The views of a scene show one set of named points, each view turned or mirrored, and shifted as a whole, with a little noise and some points left out.

Scene 1
View 1
k_995: [  6   9  12  -5 -10   9  -6   9   0 -11  14  28  10  -6  -5  -6   0  -3
   7   9 -20  -2   6  -6  10 -13  -9   2   3   2  15   0  11  21   6]
k_356: [  2   7   0  -5  -6   3 -14  -4  -3   3   9  17  17 -15   4   0  11   4
  14  26 -16   1   2  -3   9  -8 -11 -12   2  -2  -5   2   0  18  -3]
k_452: [-14  -2  11  -4  -9  10 -11 -25 -11  11  10  -5   1   2 -10   8  15 -12
   8   8 -13 -27  -4 -20 -17 -35   7 -26  13   5 -15  10  11   3   1]
k_674: [  0  -3   5 -11  -3   2  -4 -14   3   5   9  10   9   1 -10   8   6   0
  -5   6 -11 -22  -2 -14  -3 -14   4 -11   7   3  -4  -1  10   6  -8]
k_970: [ 13   3   7 -16   0  -8  -3   6   5   0  11  20  16  -1   4   8  -5  11
 -11  12  -3  -9  -2  -8  15  -4  -2  -1  -2  -2   6  -9   0   9 -15]
k_742: [ 20  -4  -4  -7  12   8  -6   4   1   2  17  23   8 -19 -10   1  17   6
  -8  19  -3  -3  10 -10  18  19  -9  14   0   8   6 -10  11  29 -10]
k_725: [-23  10   8  -3 -20  12 -19 -27 -18  16  20   4  -6   5 -12   3  15 -19
  22   7  -8 -23 -18 -22 -10 -45   4 -21   9   7   1   9  18   6   8]
k_577: [  9  -1   6 -11   4  -1  -6   3  -5   3  12  12  11  -8   6   8   2   5
  -7  16  -1  -9   2 -10  11  -7  -4  -5   0   1   1  -4   1  10 -12]
k_400: [ 10  -3   1 -18  -6   7  -3  -4   2   1  16  21  11   1  -9   1   0  -1
  -9  -3 -13 -18  -8 -12   4 -14   6   6   1   1  11  -8  21  10  -4]
k_622: [  5   2   8  -8   4  -4  -4  -9  10   2   9  16   9  -4 -14  10   9   5
  -7  13  -9 -16   6 -15   5   3  -2  -9   7   9  -2  -3   3  16 -11]
k_552: [ -3   5   8  -5   1  -8 -10 -14   5   8   7   8   9  -5  -7  13  13   6
   1  23  -4 -13   4 -16   5  -1  -4 -19   8   7  -9   0  -4  12 -13]
k_142: [ -7  13   8  -1 -12   4 -14 -12   1   2  17  22   4  -4 -18   0  13  -6
  17  16 -15 -10  -2 -15   5 -10  -6 -10   9  10   9   2  11  22   4]
k_346: [  8  -3  -3 -20  -6   0  -7  -5  -4   9   9   9  22  -4  13   6  -4   5
  -5   9 -12 -13 -13  -5   2 -25   3  -7  -3 -11  -6  -4   7  -1 -10]
k_492: [ 11  -3  17 -11   0   5   4  11   0 -11  14  18   6   2  -3   1  -6  -1
 -15  -4  -8 -13   8 -11   5 -15   1   3   2   4  10  -2  12  10  -2]
k_846: [ 11  -7   3  -5   7  10  -3  -1  -2  -1  10  13   9 -14  -7   2  14   1
  -4  15 -11 -10  14 -11   4   1  -5  -2   6   5  -6   0   8  19  -6]
k_695: [ 12  -4   5 -11   0   7   1  -3  11  -6   6  22  17  -7 -13   1   5   4
  -5   6 -25 -13   9  -7   1  -3  -1  -1   7   2  -1  -3  11  17  -3]
k_153: [ -6 -12   9  -2   2  13  -4 -22  -7   6   6  -6   3  -6 -13   7  20  -9
  -2   9 -13 -25  10 -19 -16 -20   6 -19  14   7 -23  10  11   8  -2]
k_239: [ -2   7  -2 -10 -12   0 -12 -14   4   8   7  16  20  -6  -3   4   9   3
  13  19 -24 -10  -6  -8   1 -15  -4 -16   5  -3  -7   1   4  12  -3]
k_856: [ 17 -11   9 -16   8   2   5   4   4  -5   8  12  13  -1  -1   8  -5   5
 -23  -2  -8 -19   6 -10   1 -11   5   0   3  -1  -2  -5   9   5 -11]
View 2
k_239: [ -3  15   5   5 -11   4  -3  -1  -1  -5   1   1  -9  -1 -20 -19  -2  -7
   2  -2  -8 -15  10   4  12 -10   8   6  -1   3  -7   4 -12 -14  12]
k_995: [ -6  15   0   8  11  -7 -10  -8  14  -2 -13  -8   7   2  -5  -6   4  -8
   3  12   5  -2   2   3   6  -5   8   7 -13  12 -13  -1  -5  -8   5]
k_577: [ -8  12   3  11   3 -10  11  -4 -12   8   1  -9  -1  -5 -16 -12  -1 -14
  -4  19  -3  -8  14  -6   9 -17   6   3 -17  -1 -16  12 -11  -5  -3]
k_400: [-19   4  -2   0  11 -10  -3   4   1   5   4 -15   6 -10 -22  -6  -2 -15
   2  20  -4  -6  -2   7  -5 -11   2   9  -6  11 -14  18 -13 -20   8]
k_346: [-18  19  -5   5 -10 -10   7  -9  -8   0  14  -2 -11  -7 -31 -14  -2 -17
  -3  16  -2 -16  13   3   5 -13   9  11  -7   6 -10  17 -20 -22  -3]
k_846: [-11   0   4   3   6 -12   5   1 -12  12  -9  -8  -6   1   0 -11  -3  -9
  -1   9  -7   2  12  -1   2 -13   5   3 -20  -8 -10   5 -12  -5   7]
k_492: [-14   4  -4   3  17 -16  -7  -5  -5   6  -1 -10  10  -6 -10  -1   4 -11
  -5  26   5  -1   2  -6   3 -10   0   5 -15   8 -20  14  -6 -20  -3]
k_142: [  1   4   8   9   2  12 -14   3   3   3 -10 -11   8  -5 -13 -11  -1   0
   4  -3  -6  -9  -1   3   5 -10   3   5  -4   5 -11  -7  -5  -8  12]
k_856: [-17   2  -4  -3  13 -24   4  -1 -18   7   5  -4   0  -7 -12  -6   3 -17
  -8  26  -2  -3  10  -6   5 -12  -2   3 -15   0 -18  28 -13 -25   0]
k_970: [ -6  17   0  11  10 -16  15  -1  -5   1   3 -10   5  -4 -20 -13  -1 -17
  -1  27  -1  -9  12  -5  14 -14   4  -2 -13   4 -20  23  -9  -5   2]
k_725: [-11  -1   5   9 -20  33 -32  -7 -13  13  11 -11   5 -19 -35  -5  -2   6
  -3 -13  -1 -21  -7   1  -6 -15   4  18   6   9  -7 -20 -13 -31  -2]
k_153: [-13 -13   3  -7 -11   4 -14   1 -36  15   3   1 -11 -10  -8 -11  -2   0
 -10  -8 -10  -7   9 -10   1 -14  -3   8  -9 -13  -7  -1 -14 -32   5]
k_622: [ -2  -1   7   5   8  -5   5   9 -14   4  -3  -7   2  -5 -10 -15  -1  -6
  -2  10  -9  -7   9  -6  12 -14  -1  -4 -10  -6 -17  15  -6  -8  12]
k_356: [ -3  19   5  11  -8   0   6  -7   0   0  -7  -2  -9   4 -10 -18  -2  -9
   2   2  -4  -9  16   3  11 -11  13   5 -13   0  -5  -4 -12   0   6]
k_674: [-10   0   3   2  -1  -2  -4   4 -16   5   6  -6  -2 -10 -19 -13  -2  -8
  -5   8  -7 -11   5  -2   4 -14   0   4  -4  -1 -14  12 -11 -22   6]
View 3
k_346: [  7   3 -13  16  18   5  -1  -9 -20   6  -8   8  -8  -1   0 -10  20   4
 -12  -2  11   0  15 -35 -12 -11 -14   7  -3  19   6 -13  15  -1   8]
k_995: [ 18  10   8  15  -5   7   5  -6  -6  -6 -18   4 -10   5  -5   0  -2   9
   8 -10   6 -19   6 -10 -23 -10 -15  14  -3   3  -3 -10  23  19   2]
k_742: [  7  19   3  10 -27  26  -4 -24  -7  -3  11   7   1  -4 -13  -4   2   7
  -2 -10  -4 -23   8 -10   0 -21  -2  14   8   9   2  10  20  19   4]
k_846: [  5  14   7   5 -19  12  -6 -10 -10  -1   2  -2  -2  -7 -12  -7  12   1
   0   3   1 -13  12 -10 -10 -19  -4   6   6  10   4 -10  11   9   8]
k_622: [  5  10   4  17 -19  10   1 -19  -4  -5   1  -5  -3 -11  -9  -5  14   2
   5   4  -2 -11   5 -14 -17 -21 -15   0   2  22   2  -5   7   6   0]
k_695: [  9   7   3   9 -16  12   4 -12  -8  -3 -13   5  -9  -4  -4  -8  13  13
  11  -6  11  -9  13 -11 -14 -23 -15  -1   4  11   7  -5  13   7   4]
k_400: [  4   4 -15  16  -4  16   5   1  -9   5 -12   2   5  -3   1  -4  14  10
   4 -12  15  -2   3 -18 -17 -17 -17   4  -1  16   1  -2  19  13  -1]
k_356: [ 14  10  13  10  -3   2  -3 -15 -13  -3  -1   7 -19   0 -14  -5   8  -4
  -5   4  -2 -14  10 -15 -14  -7  -1  15   2   2   2 -23  12   6   8]
k_674: [  3   6  -2  13  -7   5   1  -3  -9   3  -6  -8   2 -10  -4  -6  19   0
   1   6   6  -1   8 -16 -19 -16 -15  -3   1  21   1 -15   6   3   2]
k_452: [ -2   5   3   6  -1  -8  -1  21 -13   8  -9 -27   6 -12  -6  -5  23 -12
   0  20   7   7   6  -5 -32  -9 -11  -8  -1  17  -2 -35  -5   0   4]
k_577: [  9  14   0  14   0  11  -5 -15 -12  -3   0  -2  -3  -3  -6  -8  11   1
  -9   4  -3 -14  13 -26 -12 -16 -12  10  -1  22   2  -8  15   7   6]
k_552: [  6  11   8  17 -13   2  -2 -21  -6  -4   7  -7  -7 -11 -15  -8  17  -7
  -2  16  -8 -10   5 -15 -18 -15  -9   3   1  24   0 -16   0   1   0]
k_725: [  0   0  -2  14   8 -11   5  32 -11  12  -9 -24  10  -8  -9   4  17 -17
  -3  11   7  10 -10   0 -43   6  -7   5  -7   8 -10 -39   1   9  -4]
k_492: [ 11  14  -3  15  -1  13   1  -1  -8  -5 -19  -7   3   1   4  -5   5  13
   5  -5   6 -16  13 -21 -20 -21 -25   4  -5  23   0   2  23  14   4]
k_856: [  4  13  -9  13  -4  15  -1  -9 -11  -3 -12  -6   3  -5   5 -12  16  14
   1   0   8 -11  21 -28 -10 -29 -23  -6   0  30   6   3  16   5   8]
k_142: [ 10   5  10  17 -13   1   6  -2  -2  -1  -6  -5  -6  -6 -13   3   6  -5
   8  -2   0  -8  -7   1 -30  -5  -7  10  -1   4  -7 -20   9  14  -5]
View 4
k_725: [ -7 -14 -10  -9   7   0 -28  37  11 -20 -26   2   7   1   0  17 -31  -5
 -14   8  -1   1  -2  10  -1  -8  -1   1  23  23 -17 -28   1  13   2]
k_846: [ -1  -7  -5  16   0 -12 -15  -7  -3   7  -1   0   4  -3   0   2  17  -8
 -13   3  -3  -5   3   0 -10  -2  -7  -4  16 -12  15 -13 -16   8  -2]
k_970: [ 18  -6  -7   9 -15 -18   5   5 -10   7   0   1   8   4 -12  -2  19  16
  -3  -8  -3   0  12  -5  -8   5  -7  -9  27  -9  14  -4 -11   8   5]
k_452: [  2 -10  -7   6   7  -4 -31  21  11 -12 -21  -7   2  -3   5   7 -21 -10
 -12   6   7   1   7   2  -8 -12  -7  11  18  16 -22 -19  -8  11  -7]
k_552: [ 15 -12  -8  23   4 -13 -10   5   3  -6   7  -6  14   2  -1   4  10   2
 -11  -6   0   4   7   1 -12 -15   2   2  22   9   6  -9 -14   6  -3]
k_856: [ 11  -7  -3  10 -15 -16  -5  -1 -10  13 -11  -5  -5  -5  -4  -8  11   7
  -7  -3   7  -5  22 -14  -8   7 -15   3  21 -16   4  -4 -15  11  -1]
k_622: [  9 -16  -7  20  -4 -12  -8   2  -1   2   1  -7   3  -4  -2   2  15   3
 -16  -3   3  -1  11  -4  -9  -5   1  -4  20   1  14  -9 -13   3   4]
k_153: [  0  -9  -4  16   9  -6 -30   3   7  -5 -14 -10   0  -5  10   1 -10 -16
 -14   5   8  -2  10  -3 -12 -14  -9  15  14   6 -12 -15 -16  11 -11]
k_674: [  9 -12  -9  10  -3 -13 -16  11   0  -1 -11  -5  -1  -5  -3   1   0   1
 -10   0   2   1  13  -3  -9  -3  -5  -1  20   3   1 -10 -12   9  -2]
k_695: [ 10  -8  -5  12  -7  -9 -13   0  -1  14 -10  -7 -10 -11  -8   4  18  -2
 -10   6   4  -3  10  -4 -14   0  -5 -13  14  -9  17 -10 -14   0   2]
k_239: [ 21  -5 -12   7   4 -10 -18  15   7  -1  -8  -4   3  -4 -11  14   6   1
  -2   5  -5   8  -1   7 -17 -11  -3 -17  19   6   3 -14 -10   2  -2]
k_400: [  0 -14 -10  -2 -13 -16 -10  16  -9   7 -18   1  -8  -8  -9   3   3   8
  -9   3  -2  -4  15  -7  -5  13  -6 -14  21  -9  13 -10  -7  10   7]
k_742: [-10 -14 -10  19  -5 -22  -8 -11 -12   9   8   5  10  -2  -3   3  30  -3
 -15  -2 -13  -4   4   2  -8   6  -1 -17  20 -18  37 -10 -17   7   4]

Which points are out of place in each view (at most two, in the order of its rows)? Write none if all are in place.
view 1 => none
view 2 => none
view 3 => k_346, k_846
view 4 => none

Scene 2
View 1
k_198: [-10   1 -14  -7  16   5   9  10 -10  -6   5  -6   9   4 -22   0   0  14
  -1  -9 -12 -10  -3  10   3   1   2 -14  -5   4  13   3  -2  -7  11]
k_991: [ -6  15 -16   0   9  12   9  12 -10  -7  -9  -8  -4   6  -3   1   0  22
  -4  -4 -16 -21 -12  -7   1   0   0  -6   7  -6  20  10  -3 -12  -2]
k_46: [ -7  10   3   4  10   4  15   5 -18  -2 -10   7   3  -3   8  -1  -1   6
 -11  10  -9 -22 -11   2   2   0  -4  -7  15 -16  24   6 -15  -8   8]
k_17: [ -7   5   4   3  13   1  13  -1 -19  -3  -9  -5  -3  12  12  -3  -3   8
  -8   6 -10 -12 -14  -2  -1 -15   2  -3  10  -3  10   1  -3  -9  -5]
k_270: [-16  19  -8   1   8 -11  12   2 -18  -4 -16  -4   4   1  17   7   1  10
  -7  10 -14 -14  -4  -5  -1 -16   7  -6  -2 -13  11  -1  -4  -6   1]
k_375: [ -4   7  -1  -1   1  10  15  12 -21   3 -12  15  -6  -9 -12   8  -5   8
  13  -9 -11 -42  -7   8 -11  23 -22  -7  15 -23  23  12  -8 -11   3]
k_743: [  7  11  -5  15   4  30  13  10  -7  -8 -18 -12 -23  17   8 -10  -2  15
 -18  -8 -14 -16 -32 -19   2  -5   4   8  12   3  16   6   1 -21 -21]
k_147: [ -3   5   1  11   8   9  15   9 -11  -1  -9  -1   0   2   0  -7   2  -1
 -23  -3 -10  -4 -14   4   4  -4   4  -4  -1  -4  15  -3 -10 -10   8]
k_368: [ -7  -4  -7  -4  18   9   8   5 -10  -8   4 -10   5  12 -15  -7  -1  13
  -9  -2  -8  -5 -12   5   9  -6   7 -13   4   7  11   2  -3  -7   6]
k_900: [-10  -8  -4   4  18  -5  16   5 -12   4   4  -2  12   8 -10  -1   8  -5
 -15 -20 -16  12  -1  22  -6 -11   4  -8 -29  17   2 -13   2  -8  16]
k_70: [  0  -4  -3   2  26  19  11   5 -11  -8  12  -8   4  22   1 -11   1  19
 -11  -4 -16  -5 -15   1   3 -10   1  -9  13  17  20   6  -2 -15   0]
k_2: [ -6   4  -2   3   5   3  15   6 -19   2 -11   4  -4   1  -3   4   0   2
  -2 -11 -12 -17  -9   8  -8   2  -6  -3  -4  -6  10   0  -1 -10   1]
k_132: [-13   0 -12  -4  10  -9  13   5 -18   5  -4   0   4   5 -12  10   3   5
   7 -22 -19 -10   4  20 -15  -2  -6  -9 -23   6   2  -5  10  -9   6]
k_274: [ -8  -6  -4  -5  15   4  11   6 -16  -2   5  -2   6   8 -17   0  -1   8
   2 -10 -12 -10  -5  13  -2   0  -3 -13  -3   7  11   1   1  -7   8]
k_97: [-14   9 -15 -11  12  -5   5   7 -13  -8  -3 -10   7   3 -17   4  -2  15
   0   2  -9 -10  -3   4   7  -6  10 -15  -5  -3   9   1  -3  -2   9]
k_119: [ -6  -8   8   8  18   3  20   9 -16   7   5  15  13  -2  -3  -2   4 -10
 -16 -14 -14  -2  -2  26  -7   4 -10  -9  -9   1  17  -6 -10  -9  23]
k_653: [-14  19  -6   3  12  -7  15   4 -18  -1 -12   3   5  -2  19   7   2  13
  -6   7 -17 -20  -2   1  -6 -10  -4  -7   5 -14  21   5  -8  -8   7]
k_216: [ -6 -13   6   2  19   0  19   6 -22  12   8  17  13   1  -9   4   4  -6
   1 -21 -17 -12   3  32 -15   7 -20 -12  -6   4  17  -4  -3  -9  19]
k_760: [-17  16  -6   0  12 -12  13   1 -19  -1 -12  -1   7   0  15   6   2   9
  -4   6 -16 -13  -1   3  -4 -14   1  -7  -2 -10  14   0  -3  -6   7]
View 2
k_760: [ -8  15  18  -5 -16  -7  -3  -7   5   8  -4  -3  -8 -12  -1  -7 -11   3
   4 -10   5  -5 -13  -7 -11   6   2  -2 -10   1   2  -7   1   0 -12]
k_119: [ -8 -18  21   5  -2  -3 -11  -3  -8   4  -1 -17  -1  -3   6 -14 -11  -2
 -12  -3 -10   4  -1   0  -3  18  -6  21  18  13   1  -2  -8 -11  -1]
k_375: [  8   8  -4 -12   0 -35  -4  -5  12   4  16 -11  -2   5 -20 -18 -10   5
   8  -3   8 -16  -2   5  13  23   6   3  -7  28  -8   4   3 -24  -2]
k_70: [ -3 -14   9  17   3  23   2 -17   4  22  -3   2 -13  -1   0  -6  -8   7
  16   0   8 -11 -21 -12  14  11   4   8  10  -3  16   0   9 -18  -7]
k_97: [  5   1   9  -3  -7 -12  -7  -5   7  14   5   0 -13  -2   5  10   2  11
  14   2   9  -7 -15 -16  -8  11 -13   8 -10  -8   6  -2   1  -3  -1]
k_17: [  1   7   9   5  -8   8   0 -11  11  14  -9   7  -7  -2  -2 -12 -14   5
   8 -12  12  -9 -14  -7  -5   3  11   0  -1   0   5 -10   0  -7  -5]
k_132: [  3  -2   7  -9   5 -14  -4   0  -2   7  -1 -16  -2 -12   7   5  -2   7
  10   0 -10   8  -8   5   9   9 -12   7   4   5   0  -8  -5  17   6]
k_368: [  7 -11   7   8   0   6  -4 -10   5  17   2   2 -14   6   4   3  -1  12
  12   2  10  -9 -14 -16  -2  12  -6  13   4  -7  11  -3   1 -11   0]
k_900: [ -2 -16  18   5   4   8  -6  -5  -9   9  -8 -12  -3  -8  22   2  -5   5
  -2  -2 -12  12  -6  -2  -3   9 -15  21  17  -8   8  -9 -10  14   5]
k_2: [  6   5   4  -4   2 -11  -3  -7   7   8   1  -3   0   0  -2 -12 -13   6
   6  -7   2  -4  -6   5   5  12   3   6   2   4   1  -4  -3  -4   1]
k_743: [  8  15 -11   7   7  18   7 -30  17  19  -1  18  -2  12   3 -24 -28  14
  18 -10  15 -17 -10   8  17  14  23   6   0 -21  15   4   6 -16  -6]
k_147: [  1   0  10   5  -6   3  -4 -14   5   9  -1   4  -3   7   9 -16 -16   6
  -2  -7   5  -7  -3  -3  -9  15   4  17   7 -10   7   1  -4 -14  -5]
k_198: [  3 -12   8   1   2  -8  -4  -9   1  16   9  -5 -13  -2   6   7   2  11
  13   7   3  -5 -13 -11   5  16 -16  12   0  -2   8   2   2  -7   0]
k_653: [-13  16  17  -5 -16 -10  -2 -12   5   6   0  -2  -6 -12  -5 -14 -14   3
   4 -10   6  -9 -12  -5  -7  11   8  -3 -11   3   1  -2   6 -10 -15]
k_46: [ -4   7  13   1 -14  -8  -5 -10  10   7   4   1  -8   3  -7 -18 -14   3
  -1  -8  13 -15  -8  -9 -10  15   9   5  -5  10   0   0   2 -25 -11]
View 3
k_368: [ -4   3 -11   3 -20  -2  -6  -5   9 -19   5   4  -3  10 -14  -8   7   4
 -14 -10 -15  15   6  -5  10 -18  -2 -11 -12 -10  16 -17   9   4  -6]
k_653: [  5  -4   3   8 -15   4   3   0  14  12  -7  21  -8   2  -7  -4 -10  12
  -4  -5 -17  16  16  -9   6 -20  -7  16   7  -2  19   7 -17  17   6]
k_900: [-19  27  -5  13 -27  11  -6 -29   6   0  -4   9   3  10  12  14   5  31
 -20 -12  -8  15   4 -17   5 -13  -1 -13  -1 -22   7  -4   6   2 -16]
k_216: [ -5  19 -10  -5 -12   7 -10 -27  24   7  -7  20  10  -3  14  12   0  19
  -6  -1  -9  24  12 -22   3  -8  22   8  -3  -1  -1   3  17   3  -8]
k_760: [  2   5   7   6 -22   8   5  -8  13  10  -8  19  -8   5  -7  -2 -10  16
  -7  -8 -17  16  10 -13   3 -20  -7  10   6  -7  21   5 -16  19   4]
k_17: [ -5   0   0  -2 -21  11   8  -3  14   5  -9   7   0  11 -18 -12  -2  13
 -18  -1 -15  10  12  -9  11 -14 -11   8   8  -4  20  -5  -4  16   6]
k_2: [-11   0  -2  -3 -22   4   4 -16  17   4  -2  12   7   0   0  -3  -7  12
  -6  -5 -12  13  15 -11  14  -8   7   2   0   5  16  -2  -6   9  -4]
k_70: [ -7   0 -13   4  -9   5  -9  -5  10 -10   1   7   0  19 -18  -6  11   6
 -25  -7 -18  17  19  -5   9 -12 -16   0   7  -8   6 -17  18  -1   7]
k_132: [ -6  12   4   5 -29   8   2 -41  16   0   2  15   0   8  10  10 -11  18
  -8 -14 -10  22   9 -18   5 -10  13  -9   2  -1  13  -6  -4   4  -8]
k_198: [  1   5  -7   7 -22  -2  -8 -19  11 -14   6  14  -7   9  -5   1   1   6
  -8 -14 -14  21   8  -9   4 -17   6  -8  -9  -7  13 -13   3   2  -7]
k_270: [  0   0   7   9 -27   7  10  -3   9   9  -7  15 -10   6 -10  -7 -10  16
  -8  -8 -16  11  10 -10   4 -21 -11  10   6  -8  25   3 -22  20   3]
k_119: [-13  21 -13   2 -12   6 -12 -12  14   9 -11  16  10  -4  14  11   6  22
 -10  -1  -8  17  11 -16   7 -13  11   8  -5 -12   2   9  12   6 -13]
k_743: [-29 -23  -9   3 -16  -3   9   5   7  -3   2  -2  12  13 -22 -18   4   0
 -20  -4 -17   0  30   6  26   2 -26  -1  13   9  20 -17  -9   3   6]
k_274: [ -2   8  -6   0 -21   5  -6 -22  16  -8   2  11  -1   8  -3   2   0  10
 -11  -8 -14  20   8 -13   5 -14   7  -6  -4  -4  11 -12   9   3  -5]
k_991: [ -3 -13  -2   7 -17  -6   2  -5  12  -7   5  14  -4   8 -14 -10  -4   0
  -6 -11 -17  14  19  -1  12 -13  -7   1   2   6  20 -11 -11   4   3]
k_46: [  0  -4  -7  -2 -12   0   0  11  17   5  -8  16   0  -5 -11  -9   0   7
  -2   1 -16  13  14  -8   9 -19   0  19  -4  -1  18   5  -5  18   2]
k_97: [  5   5   1   8 -29   0   0 -14  11 -13   4  12 -13   7  -9  -5  -4   8
  -6 -14 -16  19   1  -9   3 -23   2  -8 -10  -9  22 -11  -8   9  -6]
k_375: [  4 -14  -5 -13 -12  -8   2 -10  30   2   2  22   9 -13  -2  -9 -11  -5
  12  -1 -14  20  21 -10  14  -8  27  14  -7  26  16   0  -5   9  -1]
View 4
k_132: [  9  -6  23   0   4  14   5  -1  -5   2   0  -8  17  16  13   4   9   4
   8  -6  -1  -8   6  11  -5 -14   5 -19  -9   8  -8 -15 -14   5  -2]
k_46: [-12   6  -2   1  -8  -5   7  -4 -11   3  -3   6  13   0 -20  -4   0  32
  -7 -11  -8 -28   0 -11   5 -15  16  -7  15   9 -14   5  -1   5  -1]
k_198: [ -3   5  19  -5   4   1  -7  -7  -6   5   2  14   4  10   5   5  11   5
   5  -3 -14 -14   4   3   6 -23   9  -8  11   6  -8   1 -15   4  -8]
k_270: [ -3  -3  10  -4  -9   0   4  -8  -5   4 -13  -6  13   7 -10 -16   3  40
 -13 -11 -17 -26   3  -1   5  -6   9 -18  12  13 -10  -5 -19  11   4]
k_760: [ -5   0   4  -4 -11   1   3   0  -8   5  -6  -4  15  11 -10 -15   9  33
  -6 -11 -14 -29   1  -2   8 -12   5 -17  15  11 -11  -4 -13   5  -4]
k_368: [ -6   8  19  -4   9  -6 -10  -9  -7  -3  -2  18   3   4  -2   1   4   8
   0  -3 -21 -11   6  -5   7 -20  11   1  10   9  -1   7 -14  12   1]
k_2: [  0  -2  12   4   0   7   8  -6  -4   0  -3  -2  15   3  -4   4  -2  19
  -2 -12  -1 -16   4   1  -7 -13  18  -8   1  11  -8  -4  -4   6   2]
k_375: [ -5   3   2   8 -10   8   7   2  -9  10   8  -3   9  -6 -13  19   3  21
  -1 -22  25 -23  -2  -5 -10 -19  29  -5  15  14 -29  -4   8  -3 -14]
k_70: [ -7   4  12  -3   8  -4 -23  -1  -3 -18   1  12   3   6  -7  -1  13   9
   2  -7 -26 -19   8 -16   5 -20  13   8  12  12  15   5  -2  11   4]
k_900: [  4  -2  18  -2  14   7  11  -8  -6  -6  -3   7  21  21  15  -4   4  -2
  12   5 -28  -7   8  10   2 -14  -4 -16 -16  -1   9  -3 -12   5   7]
k_991: [ -9   0  13  -3  -5   2 -12 -11   4   1  -3   5  -2   1  -9   5   7  26
  -7 -19  -9 -26   5  -4  -5 -19  25  -6  22  13  -1  -1 -13   6  -1]
k_216: [  2   3   1   5   6  10  14  10 -15  -3  11  -1  29  16   3   7   9  -3
  18  -2   0 -12   2  -2   2 -18   3 -10 -12   4 -11  -3  12  -3  -4]
k_147: [ -8   3   5   1   4   1  12 -13  -4  -2  -6  14  13   1  -6  -1  -6  22
  -1  -6 -23 -21   3  -2  -2 -14  15  -8   5   3   6   7  -4   5   9]
k_274: [ -1   3  17   0   6   2  -3  -2  -9   0   2   7   9   8   4   5   6   4
   7  -5  -9 -10   6  -2   2 -18   9  -4   2   9  -9  -2  -8   8  -4]
k_17: [ -4   0  11  -1   0  -3  -3  -4  -8  -8 -11  -1  12   1 -13 -11   0  31
 -12 -10 -15 -20   6 -12   2  -9  12  -2   7  16  -1   0  -8  17   8]

Which points are out of place in each view (at most two, in the order of its rows)? Write none if all are in place.
view 1 => none
view 2 => none
view 3 => k_368
view 4 => k_760
